Each row is a point on a landscape with many valleys, with its height.
A ball rolls from a point to the lowest of its 2 nearest points, and stops where none of them is lower. Distance is the straight distance between rows; heights are no part of it.
(334): [-111 27 -128 -120 -194 -229 -89 -206 309 21 309 -19 228 -73 -199 166 70 -155 -233 -357 539 42 160 -137 -243 -70 64 122 -147 -138 -251 -25 -103 91 155 52 262 -50 131 -160 74 217 -117 -355 155 -20 -193 -142 61 -31 -434 13 129 5 28]  height 59.9
(905): [49 -254 2 161 224 -189 -122 177 127 -309 2 40 102 31 -182 125 164 60 72 -117 -166 17 -21 -186 24 40 18 100 131 21 -100 -264 267 -46 -128 -14 42 165 -161 163 87 166 -13 -139 -152 42 85 -388 280 -22 -204 142 103 -21 654]  height 40.1
(685): [5 -252 -147 284 99 -102 -40 -183 39 99 -200 290 -262 62 2 -369 -89 30 -313 -245 -108 252 45 27 -39 92 54 42 -12 62 -85 41 319 -65 -128 313 139 -34 -183 264 76 133 -4 -71 38 -2 30 -342 114 429 -234 203 276 -163 451]  height 28.1
(666): [-167 19 -145 -51 -200 -42 54 -241 -78 287 146 95 215 22 -64 -86 -118 -144 -96 -168 -127 30 128 -19 26 -306 -28 55 149 -220 -38 -43 131 71 99 148 -130 76 235 -51 -25 258 38 -174 -85 -257 127 259 323 109 -148 -253 -72 -75 3]  height 35.9
(820): [-68 -46 -197 -163 5 248 295 -21 10 -50 319 35 -356 367 72 104 -101 -59 45 222 -75 25 244 378 -323 -307 -371 -150 -36 -127 236 57 -60 -24 -19 -148 200 -53 -125 -44 56 29 -9 81 266 -49 127 79 3 -74 10 489 69 254 -191]  height 45.1
(400): [93 188 43 313 -126 -44 48 -250 -97 185 -43 133 -45 -230 127 6 -60 -81 18 120 169 51 -193 -83 126 -85 104 253 59 -103 -184 177 -262 216 48 68 -123 109 99 -364 -246 50 174 66 -174 74 -162 131 -192 38 359 -310 -196 67 -214]  height 47.2
(664): [13 -176 229 -132 -241 -153 -161 196 12 -164 13 -5 403 -7 -259 -86 201 -35 12 -345 -132 3 48 -205 46 -46 124 165 48 169 -179 -343 267 -27 -122 21 74 -17 -103 67 38 49 -43 -359 -182 56 208 -197 85 -77 -377 77 283 220 372]  height 33.4
(226): [-72 -87 -312 194 62 193 -52 180 54 75 270 -243 134 259 42 -22 307 141 -173 -43 -137 -24 -106 -52 -129 -23 -383 168 268 -567 335 -2 347 66 251 141 62 -147 -45 140 458 -5 -214 -3 -118 -59 -70 46 286 149 -393 -95 204 -42 -24]  height 51.6
(771): [-135 -116 71 210 -49 -90 57 5 -80 183 161 175 -12 85 -82 -196 241 84 -62 -145 35 73 94 -60 -23 -242 -199 68 122 -118 30 -85 111 -19 1 121 -121 -184 143 -28 39 218 -38 -278 -253 23 113 -101 244 105 -171 -57 274 95 245]  height 27.8
(46): [-242 -90 -107 -13 -72 -427 -348 108 162 -84 183 38 387 51 -116 133 214 -323 -188 -485 79 -287 -51 -406 -86 98 251 -63 193 -214 -83 -122 30 217 125 -22 133 -18 89 245 177 101 -201 24 -166 30 -179 46 136 107 -450 -259 80 -243 -52]  height 65.6
(924): [-5 -124 -376 63 106 -53 -169 -240 179 -169 215 12 -65 1 -86 404 -178 -404 79 -42 86 142 68 -50 -17 -16 50 43 -86 -51 -117 -12 -46 -2 137 -203 90 78 89 100 57 254 33 97 212 -233 -126 54 260 -4 -141 215 -309 -175 254]  height 44.9
(114): [113 -33 -299 349 238 55 14 -322 103 -7 27 114 -276 -92 66 318 -172 -231 -71 199 37 176 -75 -175 152 141 150 163 -9 -121 -99 176 -214 64 80 -85 -60 156 130 3 19 114 221 254 142 -67 -101 3 148 132 204 -51 -316 -194 184]  height 48.6
(737): [173 62 -302 -61 -105 339 231 -396 -48 75 140 -3 -83 104 75 66 -233 -5 -158 170 -130 232 104 209 12 -42 -107 288 -7 -209 118 154 54 -48 8 112 157 101 -177 -162 98 -29 50 -145 397 -310 -37 242 -19 27 -53 128 -51 91 -237]  height 31.3
(344): [262 7 -14 103 -132 -163 -100 -119 -107 -10 -244 50 272 -301 -164 -86 -60 -62 -157 -184 -197 87 -20 -406 258 133 150 171 300 153 -354 -64 138 44 -98 241 -112 169 23 77 -13 123 14 -297 -181 -110 -13 4 80 75 -100 -378 34 -79 153]  height 33.5
(689): [135 124 -246 58 174 37 -142 -176 47 20 -177 -188 109 -8 99 -138 -16 214 -52 221 -167 -127 -392 63 -49 45 16 -195 212 -229 550 218 196 -87 148 286 -112 90 -39 64 122 -288 -267 226 10 -80 -208 199 -52 219 151 -265 -97 -428 -402]  height 26.3
(908): [117 277 143 -27 -252 -108 -144 -129 -147 33 -61 10 127 -276 -66 3 46 -259 243 39 22 70 217 -195 165 86 113 -40 41 228 -445 -43 -221 37 -93 -297 -247 -220 444 93 -6 79 89 -163 -96 -155 14 169 -40 -299 -57 -266 -188 56 -156]  height 25.4
(704): [-45 -53 206 40 411 -148 54 402 -26 -108 -71 -29 -45 17 -85 35 206 325 276 109 -87 -352 -255 -22 -54 -149 -132 -230 164 83 272 -152 17 7 -73 14 -177 266 -61 -106 -86 -41 -46 43 -364 261 77 -314 67 -105 326 33 41 -87 318]  height 54.7
(427): [27 -266 185 26 57 62 -250 318 -42 -104 -18 85 176 -114 -53 219 217 -58 44 69 -240 -161 76 -354 263 233 5 -42 101 243 -357 -197 102 -87 -25 -196 -273 -81 125 285 109 119 58 61 -163 30 190 -123 220 -160 -81 -63 47 27 372]  height 45.9
(681): [107 275 -160 -4 -92 264 67 -349 -109 89 115 -47 13 -261 22 215 -86 -391 -10 184 -17 60 179 24 59 118 -40 140 50 -55 -297 195 -282 201 -51 -389 -95 -169 303 -130 104 -6 193 55 355 -318 -159 448 -77 -106 21 -63 -283 70 -400]  height 14.5
(996): [-237 143 365 -86 -58 11 289 277 -235 0 36 -40 59 138 87 134 206 102 -48 96 -289 22 129 -184 23 -22 8 99 211 0 -138 -169 -223 146 -290 -189 207 -272 -10 53 289 47 67 -139 -87 48 56 139 -113 -131 -362 -321 299 224 -417]  height 46.8
(201): [47 -202 -117 3 65 397 103 177 -84 282 34 -54 -75 34 88 -13 60 143 -249 301 -238 -114 78 63 92 229 -338 -135 47 -142 12 116 241 -223 165 92 -253 -157 108 268 238 -105 13 155 146 -153 237 67 286 66 -63 6 -10 17 153]  height 58.7
(818): [185 -38 91 263 -122 89 132 -263 -93 169 -43 267 -316 -19 -31 -309 7 163 -88 85 110 250 146 61 137 -88 -194 257 -130 83 -130 63 3 -24 -58 216 -85 -211 -30 -140 -55 117 94 -187 17 34 38 -194 -44 98 31 46 266 174 136]  height 18.0
(644): [-252 -9 -151 -23 216 -136 28 -36 281 -308 322 -108 -61 30 25 570 11 -200 67 -92 424 81 -76 -193 -278 -66 25 247 -157 -236 125 -147 -344 142 -32 -249 423 287 -87 -257 -86 141 45 -11 86 167 -374 -262 -20 -110 75 282 -170 45 184]  height 50.9
(374): [-67 122 -25 -204 -52 -94 64 -165 137 -141 224 47 -108 -156 25 469 -162 -306 -130 -80 457 71 108 -114 -249 27 191 168 -265 28 -227 -20 -498 134 -79 -313 364 74 -55 -141 -139 6 154 -74 344 166 -313 -179 -249 -25 38 216 -98 89 -150]  height 47.6
(935): [-2 43 -175 -132 130 -308 -132 -204 -22 -72 -167 108 -62 45 -109 -142 -317 -77 201 -155 -310 115 205 111 26 -209 99 -278 213 222 63 -81 232 -194 -119 163 -98 109 250 332 -111 185 -118 -230 -124 -279 173 -15 289 -7 -102 135 -85 -296 121]  height 27.7
(459): [173 -193 119 263 43 112 -157 164 -20 47 -151 38 -88 -7 -6 -515 373 347 -200 -128 -121 48 -32 -85 -132 214 -251 9 183 72 70 -65 300 -1 35 285 -30 -246 -145 206 156 -108 -144 -129 -171 176 37 -349 -80 218 -69 111 570 8 255]  height 41.0
(551): [97 4 -108 -11 -83 162 15 -9 -48 334 242 -54 -95 -25 51 -107 38 39 67 195 57 -203 302 247 -155 -43 -358 -329 38 -31 -82 196 87 -135 220 -71 -346 -363 356 84 92 85 -9 -85 151 -160 173 90 159 -195 -43 90 -50 185 67]  height 54.8
(554): [-24 52 292 20 -336 -151 -54 -178 -36 67 -16 276 -165 -28 -31 -124 -160 -208 124 -112 446 232 207 78 145 -92 227 105 -470 309 -361 29 -236 18 -97 -125 0 -230 26 -97 -292 29 177 0 27 185 6 -109 -238 -81 123 116 -53 275 13]  height 38.2
(1015): [242 -240 -194 367 392 39 -62 22 127 -185 -276 104 -329 7 7 -300 121 186 -96 2 -256 101 -75 -33 -205 212 -83 -57 107 159 65 9 254 -81 -98 208 69 -2 -272 298 172 -110 -14 -38 36 87 0 -435 -75 273 -38 274 392 -140 431]  height 34.8
(829): [-338 -72 42 -151 57 -268 262 -129 215 -81 197 145 -34 120 -174 354 23 49 -187 -196 412 159 68 -138 -59 -124 116 137 -288 -29 -222 -144 -118 -97 -233 63 399 197 -5 -205 25 318 80 -370 54 60 -107 -349 132 -76 -377 12 138 71 222]  height 56.7
(162): [160 152 -260 -98 -125 226 32 -163 46 65 292 -162 51 6 -46 14 92 -17 235 127 68 -78 202 358 -336 -202 -431 -167 253 -166 153 182 16 -13 214 -107 -112 -279 230 -109 172 -2 -155 -243 195 -350 -23 243 6 -205 -120 43 -22 169 -261]  height 51.3
(209): [-407 -178 31 -141 92 -160 112 122 276 -249 234 -5 -93 273 -69 356 17 59 -43 -258 409 104 -20 50 -168 -172 55 214 -362 -122 112 -232 -83 40 -69 -111 471 208 -273 -284 -126 159 -2 -31 58 230 -84 -406 29 -38 -169 337 33 163 343]  height 53.8
(975): [-94 15 -122 86 244 -210 -184 50 126 -357 114 -105 6 194 -87 167 139 11 417 -32 -42 -48 -180 45 -109 -345 -99 -29 185 -126 480 -169 51 48 -20 -106 3 215 -59 -124 -44 -5 -152 -7 -208 41 -47 -162 213 -201 173 193 -82 -84 288]  height 55.6
(242): [166 247 167 -97 134 -3 115 52 -52 112 -169 -192 -129 -152 66 -66 134 284 270 321 199 -281 -26 164 -31 74 -120 -313 36 98 131 195 -165 -148 61 -75 -314 -195 293 -29 19 -217 -85 22 56 52 -60 0 -193 -241 294 -209 -30 -26 -279]  height 36.6
(424): [-77 -22 253 -120 305 -121 -22 526 -40 -176 67 -43 23 -88 -43 404 136 49 190 195 -39 -391 -119 -274 116 89 95 -208 107 159 -176 -167 -227 58 -132 -329 -93 131 73 90 15 -17 101 84 -216 191 53 -202 102 -271 180 -111 -53 0 132]  height 50.7
(616): [-74 -15 234 40 -257 -174 -179 -80 -98 134 90 340 -118 -64 26 -16 -18 -189 170 3 112 27 334 -16 186 69 105 -117 -261 396 -475 26 -158 -65 -79 -284 -248 -340 351 126 -119 103 197 19 -85 115 231 -76 29 -193 26 -29 16 200 96]  height 32.7
(792): [14 4 136 -285 -319 12 174 -165 34 103 248 169 37 -117 -51 255 -128 -173 -125 33 381 -103 204 -97 -89 -55 51 52 -332 77 -511 -21 -286 71 -131 -168 92 -28 -10 -257 -155 126 277 -165 324 39 -59 -94 -143 -203 -9 171 27 364 -5]  height 43.6
(302): [152 -104 -167 12 124 -135 -178 -160 221 -205 -263 -43 -19 -183 -75 -109 -365 -92 -100 -192 257 212 -143 -27 99 271 389 -9 -309 220 -64 66 132 -58 139 147 99 272 -270 98 -314 -96 -15 206 186 36 -142 -179 -191 174 107 101 -280 -228 365]  height 27.6
(467): [-77 149 -17 -172 -247 108 -6 -96 -12 317 234 -63 66 -238 52 13 -11 -163 178 57 210 -240 293 237 10 87 -195 -212 -174 -31 -264 149 -119 5 248 -409 -409 -364 534 -135 -11 -48 55 54 179 -235 157 306 90 -316 -18 -16 -298 164 -156]  height 58.0
(392): [185 -23 -203 -77 100 -111 -231 -164 -13 -117 -160 90 -149 41 49 -82 -428 -280 154 -55 -315 59 153 124 -123 25 215 -290 120 293 36 51 56 -82 14 -31 -11 97 57 356 -137 12 -48 80 158 -147 85 104 -50 27 104 315 -148 -194 -14]  height 34.4
(721): [214 -38 8 0 128 143 203 26 12 -268 88 23 -410 234 -5 40 1 87 279 238 35 241 166 233 -234 -103 -187 1 -116 142 182 4 -175 -97 -115 -213 138 -62 -171 -22 48 -107 36 -45 205 147 29 -181 -216 -242 209 517 130 256 28]  height 40.7
(548): [-58 -63 -376 -73 133 -19 -178 -187 104 24 155 -40 -188 -1 83 232 -338 -427 -112 -21 -1 -22 177 49 -188 168 199 -325 -18 -18 -45 230 -125 -42 129 -293 123 -80 201 435 104 125 11 225 345 -199 -70 229 62 95 -150 246 -258 -346 -174]  height 40.4
(566): [-200 141 145 -440 -82 18 77 138 -71 -46 122 -131 321 -106 21 298 -153 -273 97 -25 -129 -156 -18 -10 -82 -152 125 40 20 22 -2 -220 -191 208 -176 -349 172 215 8 -150 -204 -9 101 101 -22 -106 -15 381 -6 -128 111 79 -286 42 -330]  height 38.9
(232): [169 336 98 99 97 14 148 -97 -73 -48 -159 -148 26 -246 -24 23 60 191 191 294 89 86 -89 -76 129 -2 -53 149 237 9 -10 88 -217 -6 -54 25 -101 5 160 -170 83 -84 -30 -214 -20 -95 -201 80 -164 -97 146 -434 -20 5 -321]  height 42.2
(449): [-84 -105 -81 -53 151 -160 -67 177 224 34 -63 -182 133 32 -65 -30 21 201 -161 -76 446 -114 -154 -18 11 145 69 -99 -276 -117 184 40 110 -65 255 173 2 5 24 37 -54 -2 -230 210 41 73 -177 -38 67 72 -34 -83 -68 -257 80]  height 56.5
(120): [-46 -143 139 290 -318 27 -35 -196 -221 104 31 289 -164 218 176 -287 -153 -232 -5 -99 -224 112 -32 104 -4 -288 110 221 -106 5 22 81 -21 226 0 10 -56 -8 -241 -141 -271 67 159 293 -118 162 208 38 -152 198 283 291 74 354 88]  height 53.9
(770): [-94 96 45 140 14 162 -86 122 -81 105 -8 -110 -30 8 223 -28 120 35 172 308 66 -108 -112 197 96 82 -101 -160 -106 -159 281 185 -60 -26 235 -243 -288 -334 160 -37 -44 -216 -13 513 -31 35 15 315 -19 -51 217 -121 -208 -10 -305]  height 30.1
(23): [-32 104 -461 183 -47 -69 -194 -364 129 162 175 -117 161 118 38 -118 -56 -111 -49 -139 85 31 -141 82 -127 -240 -116 75 274 -458 331 185 262 -22 320 243 -44 112 44 -51 81 86 -159 -117 -26 -281 -201 192 259 255 -158 -142 -157 -230 -116]  height 42.5
(988): [-227 98 135 -177 339 -62 259 130 -30 -138 -363 -42 -102 105 85 82 -194 132 -38 111 -230 -10 -204 29 28 -84 361 -169 -44 112 285 -67 -191 -27 -295 156 254 431 -132 84 -84 -167 48 140 -31 125 -42 90 -150 131 166 -186 -102 -335 -312]  height 25.7
(989): [158 14 69 14 -203 13 31 -55 -27 139 -50 -52 365 -352 -114 -64 9 40 68 42 112 -143 -219 -127 177 -48 4 163 59 9 -152 0 58 96 232 188 -280 240 62 -287 -292 14 76 16 -181 5 -3 88 9 -40 355 -247 -215 75 191]  height 47.5
(803): [122 249 -295 -319 -231 407 25 -466 -67 56 163 -149 293 -140 -98 133 -225 -379 -59 102 -171 157 153 198 -30 -60 -128 263 2 -131 -118 29 -8 109 -15 -188 20 101 69 -217 123 16 61 -184 463 -571 -114 573 29 -116 -97 180 -290 58 -323]  height 23.5
(563): [3 112 12 -24 -57 -180 -129 -100 39 68 -366 -37 46 -63 -8 -250 -160 97 -94 -171 186 227 18 42 144 164 245 -104 -135 149 81 83 81 -8 66 230 26 -121 108 207 -45 -89 -169 31 12 21 -126 77 -135 101 -85 -265 85 -302 -261]  height 52.6
(671): [245 -133 -180 165 31 230 -109 -59 -146 -6 -83 54 1 30 14 -97 -52 -33 -76 137 -512 158 88 -150 201 87 -109 104 245 41 -30 -39 191 -37 -41 27 -97 -88 -40 275 213 45 2 38 78 -242 155 160 249 55 -90 32 62 -7 188]  height 62.0
(647): [-237 -41 345 113 127 48 146 429 -188 44 -203 120 -201 152 174 8 211 137 -204 107 -146 15 51 -203 204 274 132 -39 -49 157 -132 -64 -196 10 -339 -105 142 -298 43 285 253 -72 141 203 -170 245 53 -47 -155 95 -183 -302 351 -36 -322]  height 41.6
(340): [66 189 298 -146 -427 -16 -194 130 -65 98 62 -61 403 -438 49 5 251 -258 77 -48 118 -432 114 -198 -9 398 30 -89 30 196 -566 38 -164 204 33 -400 -297 -388 311 -67 -21 -127 161 66 50 -76 -71 193 -186 -201 -115 -322 -89 315 -232]  height 33.3
(237): [-110 -92 -228 165 308 -221 -15 -90 111 -77 -154 74 -203 165 -116 -67 -31 97 -52 -130 -134 281 129 31 -21 -24 48 -153 106 1 143 -46 221 -242 -171 201 174 -15 91 360 239 184 -164 -223 -63 -131 -19 -183 300 155 -396 -73 114 -453 95]  height 18.1
(963): [-218 -265 -35 36 156 -73 -132 155 14 295 163 327 -344 154 156 -152 -13 -71 -94 -88 -136 -303 167 86 -138 45 -52 -432 6 39 -5 139 48 -126 81 -31 -218 -235 283 362 1 127 47 231 -100 71 277 -84 241 89 -27 249 92 -30 181]  height 60.4
(288): [-205 -211 -126 -43 364 29 -5 287 154 116 27 36 -437 255 122 -72 -60 64 27 27 56 -189 142 361 -181 41 -148 -656 -185 57 387 194 22 -315 39 75 -110 -142 243 480 145 -109 -114 252 4 159 191 -200 63 107 -17 281 13 -357 101]  height 57.2
(825): [124 -263 -135 131 136 106 -64 268 58 -36 -24 -166 110 150 -106 -317 298 350 -163 -120 -174 -78 -25 -5 -210 -44 -442 28 237 -242 242 -88 492 -157 104 292 98 -60 -258 121 262 -18 -275 -242 -141 23 108 -264 190 192 -275 104 428 -35 349]  height 46.5
(441): [233 -44 -30 1 122 16 42 -83 143 68 -15 -29 50 -238 -56 56 -59 210 -66 58 372 -167 -310 -139 -32 126 81 73 -88 -29 -188 62 -56 89 210 183 -80 351 -139 -303 -309 0 83 82 55 150 -156 -275 -105 59 371 -16 -172 64 353]  height 51.7
(794): [-40 -157 128 366 302 -39 -118 186 52 152 -123 151 -271 -184 53 17 332 155 -153 126 140 -41 -81 -267 261 371 -76 -117 -65 42 -205 73 -79 -94 31 42 -259 -299 303 319 210 76 26 133 -239 228 -20 -320 175 201 -22 -353 147 -287 214]  height 70.9
(960): [-376 -138 -27 -230 -173 -289 -189 -21 274 -6 304 -11 363 -19 -122 332 -2 -257 -187 -387 384 -132 -61 -251 -97 -22 323 73 -234 -171 -167 -131 -55 93 160 -99 220 191 7 -147 -93 236 -29 46 -15 47 -104 7 174 121 -226 -37 -137 -80 152]  height 62.6
(632): [-210 118 103 35 -22 132 172 167 -109 -224 103 -135 31 281 111 115 217 44 33 3 -280 302 0 -17 80 -140 -42 335 130 -241 262 -215 -28 139 -228 -99 374 -123 -168 -83 238 -47 -116 -177 -28 -50 0 203 40 -130 -263 -81 257 135 -393]  height 50.8
(624): [-36 95 95 -487 -1 -84 14 52 -43 -223 -86 -121 164 -19 -98 104 -442 -94 199 -35 -142 45 8 122 29 -158 224 -16 -149 302 4 -230 -26 -80 -214 -93 152 437 -222 -73 -298 -7 41 -22 83 -28 112 55 -55 -133 167 327 -274 6 26]  height 44.2
(828): [-67 -52 26 163 138 -242 -232 230 27 40 -34 -40 183 -147 -9 111 347 -11 -167 -52 75 -196 -112 -415 98 270 7 -97 232 -113 -31 10 -53 82 85 -5 -92 -265 262 270 259 69 -185 6 -148 73 -176 -42 142 -2 -276 -513 210 -253 -87]  height 68.3
(1037): [250 -41 -192 204 222 188 115 -55 -129 -19 166 63 -234 -7 -2 207 59 -87 -25 371 -414 54 212 -243 27 56 -200 63 419 31 -214 73 -128 -87 -165 -125 -68 -130 152 254 408 141 74 -180 249 -221 84 -6 170 -131 -178 -65 156 55 106]  height 64.8
(946): [182 -13 226 -119 -321 -126 -169 89 -144 -37 -283 -25 419 -138 -113 -337 52 12 -184 -321 -286 118 75 -272 193 207 174 136 150 314 -310 -155 305 12 -127 201 101 -95 -83 240 159 18 -134 -329 -204 -2 73 6 -59 63 -257 -171 364 118 55]  height 24.2
(254): [289 135 9 -75 -5 381 367 -135 -87 -59 -51 13 -289 103 36 -81 -44 296 15 454 -305 99 134 243 -122 -68 -212 99 128 60 151 136 -51 -181 -168 79 77 -28 -271 -97 169 -184 64 -165 324 -44 30 64 -259 -97 156 169 196 282 -323]  height 34.9
(249): [-32 84 -436 19 -41 65 -102 -160 256 -15 248 -281 -2 205 -12 43 18 -36 29 -40 366 83 40 330 -216 -121 -257 -74 -23 -382 348 171 118 -80 301 83 119 -115 17 -75 193 -27 -263 -22 149 -165 -197 158 62 10 -246 116 -90 -146 -235]  height 47.1
(598): [-62 49 -35 262 -309 45 -97 -383 -95 -91 -32 135 -74 91 198 -71 -255 -355 -18 -163 -88 426 -121 57 252 -108 299 484 -205 -112 64 101 -49 243 -77 24 175 190 -311 -350 -352 58 125 185 4 -35 -19 176 -173 147 299 176 -258 136 -64]  height 52.4
(974): [41 -84 181 57 -220 -190 115 -119 -134 185 -397 279 126 -172 -92 -203 -218 24 -298 -127 -82 101 -94 -199 482 105 172 150 -39 254 -412 -15 171 -31 -234 382 -76 285 -79 -97 -264 230 252 -79 -294 -13 150 -20 110 295 133 -327 -9 -83 370]  height 40.8
(322): [234 189 -103 152 -191 268 -181 -71 -100 -30 -33 -185 95 -221 119 -7 54 -218 126 233 -46 0 95 57 34 319 -27 103 51 -76 7 163 -144 106 168 -383 -170 -302 124 -11 70 -254 56 368 188 -150 -162 423 -215 -154 110 -91 -227 70 -448]  height 22.9
(919): [53 192 309 -356 -579 -189 -71 -42 -194 10 -91 145 260 -119 -11 -238 -163 -220 65 -269 175 69 223 70 35 -19 285 84 -233 362 -411 -138 -149 120 -120 -100 48 -137 -59 -144 -253 -44 150 -130 14 49 74 198 -324 -223 33 37 -9 310 -356]  height 43.5
(69): [534 65 130 224 -36 208 22 -92 -81 -65 -130 57 -248 -160 5 -246 132 193 73 190 273 74 -40 -53 57 138 -59 140 -139 249 -255 171 -131 -56 89 77 -125 -127 -173 -122 -121 -231 112 -67 78 237 -117 -235 -399 -108 352 73 71 327 107]  height 4.6
(824): [-109 -111 -160 -457 66 55 268 195 109 213 162 -116 -41 304 -30 83 -200 151 -44 57 10 -266 148 432 -395 -239 -264 -446 -36 -56 210 83 179 -177 101 203 108 131 -107 9 13 31 -133 -80 150 -28 161 9 36 -84 -78 299 31 -1 -62]  height 49.6
(219): [285 81 -216 157 -75 118 -225 -335 7 44 -150 66 -84 4 169 -365 -91 156 19 138 -355 2 -304 285 -140 -85 -42 -234 210 -44 411 375 230 -126 229 198 -342 62 -141 30 -193 -324 -187 270 -49 -3 -2 129 -246 202 381 24 -121 -121 -326]  height 33.7
(604): [-44 74 26 240 -259 19 -232 -156 -20 -192 -12 -75 166 86 75 -154 71 -115 219 -232 44 251 -279 53 180 -184 158 378 -102 -220 341 -18 111 164 172 31 -16 21 -219 -337 -261 -105 -93 213 -232 34 18 204 -90 46 231 24 -140 95 -46]  height 49.1
(41): [252 -80 -45 81 417 -50 54 150 156 -157 3 -69 -291 -49 27 197 39 135 42 98 220 -281 -149 -90 -298 77 22 -207 -23 113 -6 76 -186 45 118 -70 77 210 -118 8 -60 -141 23 117 90 327 -142 -381 -302 -67 341 230 0 -19 207]  height 55.7
(631): [-265 15 16 -137 281 -71 35 166 109 -423 -91 -218 81 252 -39 154 -71 214 212 -71 -55 127 -299 182 -18 -195 53 58 -91 -67 550 -220 158 -70 -217 25 310 523 -434 -214 -230 -67 -132 119 -110 88 -20 -181 -39 20 87 232 -146 -130 142]  height 52.2
(629): [-97 -358 332 -75 94 174 239 306 -93 -7 -83 56 -114 208 -171 -245 -25 395 -77 -61 -45 35 -16 248 212 -55 -243 106 -387 115 48 -341 257 -118 -224 128 28 161 -417 -180 -66 19 84 55 -102 187 267 -311 65 81 -61 376 241 99 493]  height 53.0
(333): [66 437 357 169 -275 152 155 56 -241 15 -101 -226 27 -271 76 -16 345 159 409 285 46 57 38 -86 247 92 -185 204 161 -16 -161 79 -348 91 -41 -267 -335 -361 286 -363 82 -89 14 -116 -158 -105 -152 195 -215 -311 84 -556 27 297 -373]  height 46.9
(793): [53 189 136 -227 -281 -205 -167 -110 12 -102 -361 -30 217 -113 -24 -218 -309 -98 22 -358 287 295 -30 52 237 188 499 78 -330 312 -134 -66 -54 10 6 62 166 -1 -110 -31 -268 -159 -40 -26 -7 45 -90 220 -319 -17 78 -115 -168 -88 -329]  height 48.4
(167): [-204 189 298 -385 6 -88 216 259 -109 161 -129 -108 250 -96 137 74 -136 48 3 78 -190 -362 -201 68 -64 -54 190 -166 93 58 104 -77 -197 144 -99 2 123 172 -28 -98 -224 -113 41 193 -101 90 22 243 -197 1 226 -232 -132 -56 -485]  height 33.2
(378): [-244 -315 140 139 50 -23 80 141 -106 518 236 477 -279 19 117 -186 198 44 -344 -78 -113 -479 114 -80 -32 -27 -267 -306 115 -126 -257 163 27 -14 65 94 -366 -178 213 169 6 260 254 -14 -213 112 297 -221 348 182 41 0 186 100 354]  height 63.4
(847): [22 129 185 -88 -32 262 352 21 -126 72 -287 29 -247 110 138 -250 -26 448 -133 181 -177 105 25 272 -84 111 11 -54 -102 169 261 122 -65 -78 -145 268 172 -64 -264 16 121 -309 10 -31 139 126 39 74 -354 165 71 -102 308 25 -508]  height 27.9
(466): [-78 -16 -131 15 -203 52 -93 -6 72 225 237 -125 440 -171 -102 6 113 -80 73 -46 72 -286 -211 -83 79 -164 -135 69 141 -379 78 -94 125 107 423 103 -333 159 196 -263 -103 33 -54 28 -143 -142 -3 226 331 -9 84 -267 -313 -35 175]  height 42.6
(319): [-224 110 -17 -54 47 208 119 251 -138 100 59 -275 271 231 109 13 246 212 -87 60 -353 -55 -174 39 7 -74 -254 98 284 -461 438 -103 186 67 35 87 122 -69 -205 -22 270 -143 -138 62 -144 -62 -22 295 127 56 -217 -290 95 -13 -419]  height 54.6
(1023): [-133 83 196 -50 -193 -66 -56 180 -55 -311 92 -199 435 85 -76 141 200 -97 268 -192 -60 107 -243 -135 124 -220 169 421 14 -125 212 -389 21 223 -78 -76 113 234 -155 -319 -108 -100 -69 -74 -263 22 20 160 2 -164 3 -41 -116 122 44]  height 44.8
(860): [526 -19 33 131 178 -34 -214 85 47 -202 -400 -34 -160 -254 -72 -144 -4 149 52 51 317 90 -157 -121 130 396 153 -57 -188 353 -238 87 16 -203 88 126 -124 41 -157 167 -118 -282 62 119 -14 269 -142 -350 -288 -23 262 16 -55 -121 329]  height 17.7
(790): [-122 -66 -267 -267 212 87 140 257 199 233 143 -246 -249 200 174 163 -72 21 -147 82 184 -412 53 287 -449 7 -161 -643 -25 -172 301 278 11 -137 200 43 112 -23 76 168 131 -151 -175 241 281 39 10 55 -97 65 5 192 -107 -252 -276]  height 53.5
(729): [-306 -150 169 -200 151 -11 155 201 -50 -134 37 -6 -66 254 -38 60 -247 99 196 -24 -72 26 -101 286 66 -264 30 -35 -223 65 222 -198 84 -44 -150 -56 101 372 -281 -146 -254 86 43 162 -105 64 260 -163 147 7 158 390 -124 73 361]  height 48.7
(581): [109 160 16 -15 321 -10 50 -12 37 -225 -350 -104 -128 44 -25 -81 18 381 224 251 -218 24 -229 150 -14 -33 79 -252 112 127 463 103 43 -234 -181 184 -35 199 -83 48 51 -260 -176 18 -29 42 -59 -42 -181 52 165 -72 6 -280 -217]  height 16.7
(115): [-92 -149 217 99 -265 27 131 154 -109 21 127 134 182 135 -13 -26 166 -110 -39 -170 -236 -176 -171 -94 -80 -320 39 341 107 -155 4 -177 -21 299 47 -7 29 168 -262 -307 -173 37 149 0 -238 223 190 -34 -16 16 122 104 65 383 220]  height 49.7
(246): [-1 97 314 -38 41 131 303 55 -229 34 -366 107 -186 43 57 -108 -99 209 -199 145 -99 281 -1 -44 375 152 119 189 -140 169 -117 -66 -66 -60 -322 189 201 -8 -96 -15 107 -85 142 -28 -28 76 19 51 -146 119 -3 -258 189 4 -251]  height 35.3

Where does a ball stop that starts at each point below?
(960): (908)
(975): (581)
(41): (69)
(1037): (69)
(963): (847)
(671): (69)
(449): (69)

Call two points neighbours if one is among the 2 nearest of the other. Go from one point of each pair to the other, from neighbour to neighbour, staying as low as possible. Name the highest point that can't be avoided.
(946) and (681): (989)
(237) and (681): (114)
(847) and (681): (254)
(908) and (681): (333)
